The views of a scene show one set of named points, each view turned or mirrored, shifted and resized as a whole, with a little noise and some points left out.

Scene 1
View 1
q770: [  5 -32  -8  29   6 -14 -40 -10  29 -24  -6  26 -10 -34  -2  35  -8  35
 -67  14  16  12  18  21 -56  -1  16 -15  28 -26 -60 -16]
q445: [-15 -68 -14  79  -6 -22 -28 -20  63 -53 -13  44 -11 -11  -6 -14   3  59
 -30 -87 -26 -11  51   8  24 -46  41  17 -11 -47  -4 -55]
q586: [ 18 -42  -9  10  -9   7 -17  -2   4 -34 -15  18 -34 -30   4 -20  17  11
 -69  34   3   8   7 -11 -36 -25  13  -6  38   2 -41 -28]
q460: [ 11 -24 -11  15   0  22 -52 -19  21   5 -10  27   6 -19 -22  24 -15   5
 -60  19  14  16   8  14 -67  39   8 -31  23 -31 -72 -13]
q149: [  9 -35 -10  30  10   8 -56 -10  22 -22  -5  38 -13 -15  -7   9  13  17
 -68  10  11  -1  10  14 -63  18   9 -15  20 -27 -71 -17]
q361: [  8 -54 -12  39   6  20 -48  -5  22 -42  -9  46 -32  -3   1 -42  40  14
 -65 -10  -5 -17  10  -3 -37  -6  11  -2  13 -20 -48 -36]
q476: [ 22 -20 -18 -15 -30  40 -20 -24  -2  26 -27   3  11 -28 -34   6 -36 -24
 -48  52   4  37  -1  -8 -45  41  11 -37  38  -8 -48 -21]
q499: [ 16 -44 -10  13 -12  14 -18  -5   5 -31 -18  22 -30 -24  -2 -27  17   8
 -64  27  -2   8   7 -13 -29 -19  14  -7  34  -1 -37 -32]
q740: [ 12 -38 -13  11 -22  -1  -9 -14  15 -13 -22   8  -9 -39 -12   7 -21  16
 -52  23  -2  27  19  -2 -22 -15  21 -11  35  -9 -26 -29]
q160: [ 16 -50  -9   9 -27  -5   9   0   5 -40 -22   5 -40 -40   5 -28   9  20
 -61  33  -8  18  17 -21  -7 -55  24   5  42   9 -12 -38]
q546: [ 33 -19 -15 -37 -34  46 -13 -14 -22  24 -28  -3  -6 -36 -28  -5 -24 -33
 -63  91   9  42 -14 -19 -55  32   2 -39  57  15 -50 -16]
q593: [  1 -38  -8  50  18  -7 -61 -10  38 -37   0  44 -13 -15   1  17  14  38
 -68 -15  11  -8  19  24 -59   5  14  -9  15 -36 -69 -19]
q201: [ 14 -23 -17   0 -23  21 -23 -24  11  15 -21   9  12 -31 -30  25 -38  -4
 -49  36   7  33  11   4 -43  27  13 -30  33 -19 -45 -21]
q603: [ -2 -44  -9  54  19   6 -66 -15  44 -35  -2  52 -11  -5  -6  -1  19  32
 -60 -35   4 -16  20  21 -51  13  15  -9   2 -44 -64 -27]
q629: [ 18 -36 -23  -2 -31  53 -23 -29   6  16 -31  17   7 -13 -39 -29 -21 -27
 -38  19 -12  23   5 -20 -22  34  13 -30  24 -15 -33 -35]
q633: [ 11 -30 -16  10 -15  18 -28 -20  15   1 -20  16   1 -27 -22   8 -22   2
 -51  19   1  23  12   1 -37  17  16 -23  26 -22 -45 -24]
q556: [ 10 -51 -17  23 -24  18 -14 -16  18 -23 -23  23 -15 -17 -14 -37   3   7
 -42  -8 -17   8  19 -17  -4 -17  23  -3  19 -15 -18 -45]
q671: [ 11 -35 -16  10 -25  15 -18 -19  16  -1 -22  13   3 -30 -22   5 -25   3
 -46  19  -2  26  16  -4 -24   5  18 -19  30 -17 -33 -29]
q487: [  2 -49 -17  42  -5  19 -41 -23  34 -20 -16  37  -3  -7 -19 -17   1  15
 -43 -32 -10  -1  23   2 -21   8  21  -9   4 -33 -39 -39]
q767: [ -1 -40 -18  41  -2  29 -56 -33  38   1 -16  42  16   1 -33   0 -16   8
 -38 -34  -5   3  20  12 -35  43  17 -23  -1 -48 -54 -30]
View 2
q633: [ 12  12   9  -1  -3 -29 -12 -20   4  16 -15  -7 -13  -1  -5   6  24 -11
   9  16   5 -10   3 -12   9   7 -14  13   3  11 -18  -4]
q603: [-20  -4 -14  28 -47   7  -2   6   6  -6 -33  -1 -28 -30 -14   7  15  -5
 -31  16  10  17  21  26  27  -4  -1  -5  17 -19 -14  -9]
q445: [  7 -14  16  37 -42  36  29  40  -9 -19 -33  22   0 -46   1  -6  53  34
 -50   4  41   9  37 -16  38  -9  34 -33 -36 -15 -35 -37]
q460: [ -8  12  -8  -7 -17 -32 -17 -26  10  16 -18  -7 -35  -1 -13  10  16 -23
   1  19   0  -5  -2  10  14   3 -26  28  25   2 -14   3]
q740: [ 24  13  27  19   5 -30 -14  -9   6  19 -14  -5  -6  -2   1   6  33   2
  13   8  19 -17  13 -25   5   7   0  -7  -7  10 -22   0]
q476: [ 24  18   8 -21  16 -46 -22 -44   1  25  -7 -14 -10  12  -6   3  14 -27
  32  24 -11 -14 -13 -21   1  15 -32  33   5  25 -15  -4]
q201: [ 16  17  13 -14   4 -42 -17 -29   3  23 -10  -2 -21   7  -2   7  29 -17
  16  16   5 -18  -8 -18  10   8 -21  28   5  16 -22  -2]
q487: [  6  -3  -2  11 -24   9   5   0  -5  -6 -23   0  -3 -26  -9  -2  21   0
 -16  18   7  13  16  -3  23   1   0  -1  -7  -2 -19 -23]
q361: [  3  -5  -7  44 -20  10  -7   0  11 -11 -29 -23   6 -27 -14   1  -3  -1
  -3  21  -1  22  31  13  12   6   4 -27  10  -7  -3  -8]
q160: [ 38  10  39  52  19 -24 -15   2  16  11 -17 -19  21  -7   5   3  25  12
  28   9  23 -13  31 -32  -6  11  19 -47  -9  10 -15   4]
q586: [ 16  13  18  44   5 -30 -26 -11  24  16 -19 -28   1  -2  -6  11   8  -4
  25  13   9  -6  25  -3  -3  12  -1 -29  17   4  -4  16]
q629: [ 32   6   1 -16  15 -16 -10 -32  -8   7 -12 -14  11  -6  -9  -7   8 -18
  23  30 -17   3  -6 -26   8  16 -24  23 -11  23 -13 -25]
q770: [ -8  14  10  25 -25 -31 -17  -4  19  18 -22  -3 -38  -6  -6  16  33  -7
  -7   5  25 -16  17  10  14   0  -3  -1  21  -6 -19  18]
q499: [ 24   8  14  38   4 -19 -18  -7  16   6 -19 -25   8  -9  -5   3   7  -2
  20  16   5   2  23 -10   0  13   2 -26   5   6  -7   3]
q767: [ -7   0 -15 -13 -32   4   5 -11  -9  -4 -24   7 -20 -22 -12  -1  22 -12
 -24  22  -1  11   1   4  31   0 -17  30  -1  -1 -21 -27]
q671: [ 22  11  18   0   3 -28  -9 -17   1  15 -15  -4  -7  -3  -3   3  30  -6
  13  14   9 -13   4 -24  10  10 -11  10  -5  14 -22  -9]
q149: [-12   7  -8  24 -26 -17 -17 -11  16   6 -26 -13 -29 -12 -14  10  10 -14
  -4  16   5   5  14  20  13   2 -12   1  26  -7 -10   7]
q546: [ 36  24  15 -10  38 -63 -37 -51  13  32  -2 -34  -1  23  -7   8   2 -31
  57  25 -20 -20 -11 -24 -14  23 -35  23  17  31  -3  10]
q593: [-22   4  -5  31 -42  -9  -9   4  17   4 -32  -3 -36 -19 -13  13  20  -5
 -23   9  20   4  23  26  21  -5   0  -6  25 -18 -15   7]
View 3
q445: [ -8  16  19  15 -36  31 -15 -17 -49  26 -62 -38 -49 -32 -36 -75 -14  -1
 -25  35   4 -15  44   9  35 -41 -23   4   4 -16  25  66]
q770: [-28 -23  30  -2  -4 -17  24   6   6  17 -41 -28 -36 -37  14 -27 -17  -9
  23  11 -15  24  24 -29 -10 -16   3  -1 -26  19  21   9]
q671: [-10  -6  20  15 -18 -20  17   2   0  -6 -23  -8 -24 -36   8  -2 -14 -24
  25 -21 -16  11  15 -24  23 -35   9 -20  10  27  12  13]
q586: [ -7   1  12  -6  -9  -5  17  -6  12  -7 -39  -3 -11  -7  12 -12 -13   7
  18 -22 -25 -12  24 -44  -6 -17  22 -10 -17  25  28  22]
q460: [-15 -20  28  10 -17 -41  36  13   4   4 -31  -6 -35 -48  28 -12 -13 -29
  28   1 -13  30  -4 -34  15 -18  -3   7 -22  24  13 -22]
q499: [  2  12   7  -2 -19  -6  16  -8   4 -12 -39   5 -10  -8  11 -17 -10   4
  11 -23 -23 -20  18 -41  13 -20  17  -6 -13  20  25  19]
q361: [  7  16   8  -3 -29  -4  18  -8 -10  -1 -57   3 -20 -13  11 -47  -6   8
  -4   7 -15 -20  10 -39  18 -10  -2  18 -34   4  31  15]
q160: [ -8   9   9  -5  -7  11   3 -13   9 -10 -35 -11  -5  -1  -5 -11 -14  13
  12 -33 -26 -22  45 -32  -6 -30  28 -29   6  25  26  52]
q629: [  9   9  10  24 -31 -33  22   1  -7 -24 -17  16 -16 -33  15   6  -8 -33
  22 -35 -18   0  -7 -30  52 -37   4 -13  16  28   8  -4]
q546: [ -4 -12  15   8  -8 -48  37  10  32 -28  -4  18  -1 -24  39  41 -13 -29
  50 -63 -34  12  -5 -56  13 -25  34 -29   6  50  11 -22]
q593: [-17 -15  27  -3 -16 -13  26   3  -6  22 -57 -23 -41 -37  14 -51 -13  -4
   7  31  -9  18  15 -29   0  -9  -9  22 -44   5  28   4]
q556: [  5  16   8  11 -27   1   4  -9 -16  -9 -36  -2 -19 -17  -6 -22  -9  -6
   3 -19 -14 -18  22 -24  32 -35   5 -12   7  14  22  32]
q201: [-17 -19  23  18 -12 -36  27  10   4  -7 -18  -9 -29 -48  17   9 -16 -35
  35 -24 -18  28   6 -28  21 -33   8 -20   8  33   8  -7]
q633: [-12 -11  21  13 -19 -25  23   4   1  -2 -25  -7 -28 -39  13  -6 -15 -25
  25 -14 -16  16   9 -28  20 -28   5 -12   1  26  11   2]
q740: [-15  -9  21   8 -10  -8  12  -2   4  -1 -27 -15 -22 -28   2  -6 -15 -13
  23 -20 -18   8  29 -24   8 -36  14 -24   9  27  16  27]
q767: [ -2  -2  21  23 -37 -28  24   5 -26   6 -40  -7 -45 -53  10 -35 -11 -34
   8  17  -3  19  -6 -15  49 -29 -24  16 -11   7  13  -8]
View 4
q740: [  7   0  20  34 -15 -17 -11  -6  46 -21 -13 -21   2  63   6  10   7 -11
 -32   9   2  -3  -5 -34 -12 -20 -24 -24   5  -3 -13  13]
q445: [ 75   5  40  13  -6  20   5  -9   0 -29 -58 -46 -27  52  35 -27   9 -26
   5 -32   2   3  31  14 -21 -31   6  25 -15   7  29  72]
q556: [ 23 -14  10  38  -7  -3   7 -11  31 -12 -30 -28 -15  38  13  -7  23   2
 -27  -5  13  17   0  -8  -9 -26 -25 -13  13  13 -10  31]
q586: [ -8   2  21  45  -9 -27  -8  -5  48 -22 -12 -23   1  41   8  12   7  26
 -22  -3   8  12  -4 -24  18  -5 -21 -11  11   9 -25  13]
q160: [ 19  -7  13  51  -9 -33   1  -8  46 -33 -16 -16  -9  52  -2   3   2   8
 -30  13  29  10 -18 -23  17  13 -26   2   8   0  -7  33]
q201: [-21   1  20  24 -17  -6 -17  -3  52  -4  -9 -28  12  63  14  16  19 -19
 -37   6 -23 -10   3 -44 -38 -55 -25 -56   9   1 -29 -13]
q487: [ 14   1  27  21  -9  11   1  -7  26  -5 -36 -41  -9  37  27  -5  25  -2
 -13 -25 -11  12  22  -1 -21 -49 -14 -18   6  18 -11  22]
q546: [-54 -14  -4  52 -15 -29  -9  -8  76   1   9 -12  20  47  -9  28  26  14
 -60  28  -4  10 -24 -53 -11 -32 -52 -69  32   7 -52 -33]
q361: [  2   5  29  36  -3  -5  -1  -5  29 -11 -34 -41  -7  22  25  -2  22  37
  -3 -34  -4  26  19   7  14 -25 -10  -2  12  28 -19  22]
q593: [ -8  27  55  15 -12  -6 -23   5  30 -20 -28 -48   8  46  36  13   5  16
  10 -40 -29   1  35 -12  -1 -38   7  -7  -8  18 -15  10]
q629: [-12 -21  -4  35 -10   2   6 -13  45  10 -19 -23  -1  38   6   2  42  -3
 -50   6  -5  16  -6 -20 -32 -55 -42 -56  27  15 -31  -2]
q149: [-23  19  41  24 -13  -9 -20   2  41  -9 -21 -40  12  40  27  16  12  22
  -3 -29 -27   7  24 -17   1 -42  -6 -23   3  19 -29  -4]
q603: [  2  20  50  13  -9   6 -15   2  23 -11 -37 -52  -1  37  40   3  15  17
  11 -47 -30   8  41   0  -5 -49   5  -8  -5  25 -13  16]
q499: [ -5  -3  17  44  -7 -22  -4  -7  45 -19 -18 -24  -4  39  11   9  12  23
 -25  -5   8  16  -2 -16  13 -10 -22 -12  13  13 -22  14]
q476: [-35 -11   6  35 -16 -12 -10  -7  64   5  -4 -20  15  53   3  18  28  -7
 -52  16 -14   3  -8 -44 -33 -52 -40 -67  22   5 -43 -24]
View 5
q770: [ 21 -18   2   9  10  10 -16  -2 -18   3 -11   0   6   8  -7  17 -22   2
   0 -33 -11 -18  -8  19   1   3  -3   2  10   0  -2   4]
q671: [  5   2 -11   5  18   6 -11 -23 -27   4 -12   6  21  -3 -23  21  -5  10
 -10 -21   8 -11   6  11  -9  17   6  -2  -6  -5  -8  12]
q499: [ 12 -10  -2  -5  13   5 -17 -25 -12  17  -8  21  -3  -4 -29  23  -5   5
  -1  -7   8   2   5   6  10   8 -11   3  -6  -7  -5  -1]
q767: [ -1  23  -3   4  19  17   6  15  -1  -5 -20   3  27 -12  -5   6  -4  25
  -7 -15  -9 -15  -3  22 -13  -4  11   3   6   6 -11  23]
q476: [  4  18 -20   6  39  17 -10 -27 -47   5 -11  15  21  -2 -30  23 -10  14
 -10 -18  20 -25   2  25 -19  34   3  -1   6 -24 -12  19]
q460: [ 12   8  -6   8  31  20  -7   2 -28   0 -12   8  12   0 -11  14 -19  14
  -2 -23  -2 -28 -11  32 -11  12  -2   4  19 -11  -7  17]
q445: [ -2 -11  15  -4 -27  -9   1   6  36   2 -23 -12  30 -10  -1   8   9  14
  -9 -23 -24  20  15 -15   8 -29  17  -6 -29  42  -3   6]
q586: [ 16 -16  -1  -4  12   5 -20 -27 -16  16  -6  21  -7  -1 -28  24  -9   1
   1 -10   6   0   3   6  11   8 -15   4  -3 -10  -4  -3]
q361: [ 10  -2   7 -11   9  12  -5   1  14  10 -11  24  -8 -10 -17  12  -3  13
   3   2  -5   4  -1   9  15 -12 -12   9   1   2  -5   2]
q556: [  1   1  -1  -6   5   2  -6 -17   1   8 -15  11  16 -11 -22  16   6  13
  -8  -9   3   7  13  -1   2  -1   3   0 -17   7  -8   7]
q487: [  1   8   1  -3   8  10   1   2   5   2 -16   7  17 -11 -12  10  -1  17
  -5 -12  -6  -2   4   9  -2  -7   6   2  -6  10  -9  14]
q740: [  9  -9  -8   3  11   0 -17 -29 -25   8 -11   4  17   3 -23  23  -7   3
  -8 -26   4  -6   8   5  -3  16   1  -3 -10  -2  -6   4]
q633: [  6   4  -9   4  22   9 -11 -15 -26   4 -13   7  17  -1 -20  20  -9  10
  -8 -21   6 -16   1  16  -9  16   3   0   2  -8  -9  14]
q149: [ 16  -2   3   3  19  17 -10   6  -9   4 -11  12  -1   0 -10  13 -19  10
   4 -17  -9 -17 -12  24   3  -3  -9   7  17  -6  -4   7]
q603: [ 11  -1  11   0   7  16  -2  22  14   0 -16   6   4  -5   1   5 -12  16
   3 -16 -21 -10  -9  19   6 -20  -1   8  12  10  -4   8]
q629: [ -6  26 -16  -2  33  12  -3 -23 -26   6 -15  21  22 -14 -32  19   5  19
 -11  -4  20 -10   9  16 -15  21   5   2  -6 -15 -16  19]
q593: [ 18 -11   9   4   7  14 -10  16   3   2 -12   4   1   2  -1   9 -20   9
   3 -23 -20 -13 -12  21   7 -12  -5   6  16   6  -1   5]
q160: [ 12 -25  -3  -6   0  -7 -24 -43 -13  21  -6  16   1  -2 -34  29  -2  -3
  -6 -14  11  12  15  -8  11  11  -9  -2 -24  -1  -4  -9]
View 6
q767: [-10 -29 -23  -1 -11 -22 -17   0  37   6  -6  36  31 -16  12  34 -42  -8
  19  45  -9 -15  13 -69  -8  40   9  30 -39 -34 -56  28]
q586: [  0  -5  -9  23  14  -4  16  31 -13  -3  10   2  18  -6  19  32 -12   6
 -11  -9  11 -27 -21   4   8 -26 -36  44   1  -7   6 -14]
q460: [ 16  -7 -21 -13 -26 -27 -15  -1  17   4  13  17  45   6  18  46 -64   0
  14  17   0  -8 -20 -22  -7  34 -25  66 -41 -36 -38  11]
q149: [ 13 -17   0   3 -13 -24   3   6   7  -6   8  25  20 -20   4  64 -59   3
  18  22   5 -10 -26 -21   5  -7 -12  32 -14 -18 -31  17]
q593: [ 14 -18   7  10 -19 -22   9  24   6 -18   0  29   9 -39  -8  66 -61   5
  20  41   6  -9 -22 -48  14 -16  -4   3  -2 -23 -39  27]
q633: [  6  -2 -29  -2 -15 -14  -6  24   8   1   9   8  42   6  20  21 -31   2
  -2  14   5 -17 -10 -31  -3  28 -31  62 -35 -31 -25  -3]
q556: [-28 -20 -25  27  29   4   5  30  11   8  -5  10  16 -10  25   1  18  -2
 -15  12  -4 -38  14 -38   0   1 -15  27 -14  -9  -9  -6]
q160: [-10   2 -18  32  25  15  26  62 -22  -3   6 -13  13  -6  22  -1  26   8
 -34  -8  13 -40  -7 -10  10 -28 -47  36  11  -3  22 -31]
q546: [ 20  11 -39 -13  -6 -14 -14  -2  -6  19  31 -12  69  50  46  17 -34   7
 -13 -33   6 -14 -31  42 -13  34 -69 127 -47 -28   6 -29]
q603: [ -3 -30   4  15  -4 -21   4  11  19 -13  -6  40   5 -43  -6  64 -54  -3
  25  45  -1 -13  -8 -57   7 -11  13  -4  -7 -18 -46  34]
q476: [ 12   6 -42 -17 -17 -17 -17   5  10  17  20   1  66  35  37  14 -38   1
  -5  -8   1 -14 -12  -5 -12  53 -49 104 -53 -37 -20 -12]
q445: [ -40  -32  -13   45   18    8   23   73   19  -13  -32   28  -18  -64
   -7    0   27   -6  -12   63   -3  -43   39 -126   17  -11   20  -51
   11  -16  -42   19]
q499: [ -5 -10 -10  22  23  -3  13  26  -6  -1   7   5  18  -7  24  24  -7   2
 -11  -5   6 -27 -13  -1   4 -20 -30  42  -3  -4   3 -12]
q361: [-17 -32   1  30  32 -13  10   0  10  -3  -2  28   1 -30  15  49 -23  -3
  12  21  -3 -25  -6 -15   1 -30   2   8   1   4 -16  15]
q671: [  1  -1 -35   3  -9  -8  -1  36   6   7   6   4  43   7  22   9 -16   3
 -13  10   3 -23  -2 -34   0  29 -36  61 -31 -32 -20  -9]
q770: [ 28   1  -4   0 -34 -16  12  45  -7 -18   7   9  24 -21  -4  50 -56  11
   5  25  13 -10 -27 -43  15  -6 -29  30  -8 -32 -26   6]
q487: [-20 -28 -18  18  11 -10   0  15  25   3  -7  28  15 -22  13  23 -17  -7
   7  36  -7 -26  10 -60  -1  12   3  13 -21 -20 -39  17]
q201: [ 15   4 -34 -13 -29 -14 -11  27   8   7  13   2  56  18  20  16 -38   6
  -4   8   5 -14 -13 -29  -3  45 -42  82 -44 -44 -24  -9]
q629: [-17 -14 -44   0  14 -11 -19  -7  25  25   9  11  50  25  46   1  -8  -8
  -3   1  -9 -25  10 -14 -17  47 -25  81 -50 -22 -23  -5]
q740: [  3   5 -28  10 -10  -1  10  53  -7  -3   5  -3  33   2  16   6  -7   8
 -20   5   9 -27  -7 -35   7  13 -40  50 -17 -30  -8 -15]

In a view up to two points have been moved. Name them for each view, in the order of its rows, or write none.
view 1: none
view 2: q586
view 3: q499
view 4: q201
view 5: q556
view 6: q460
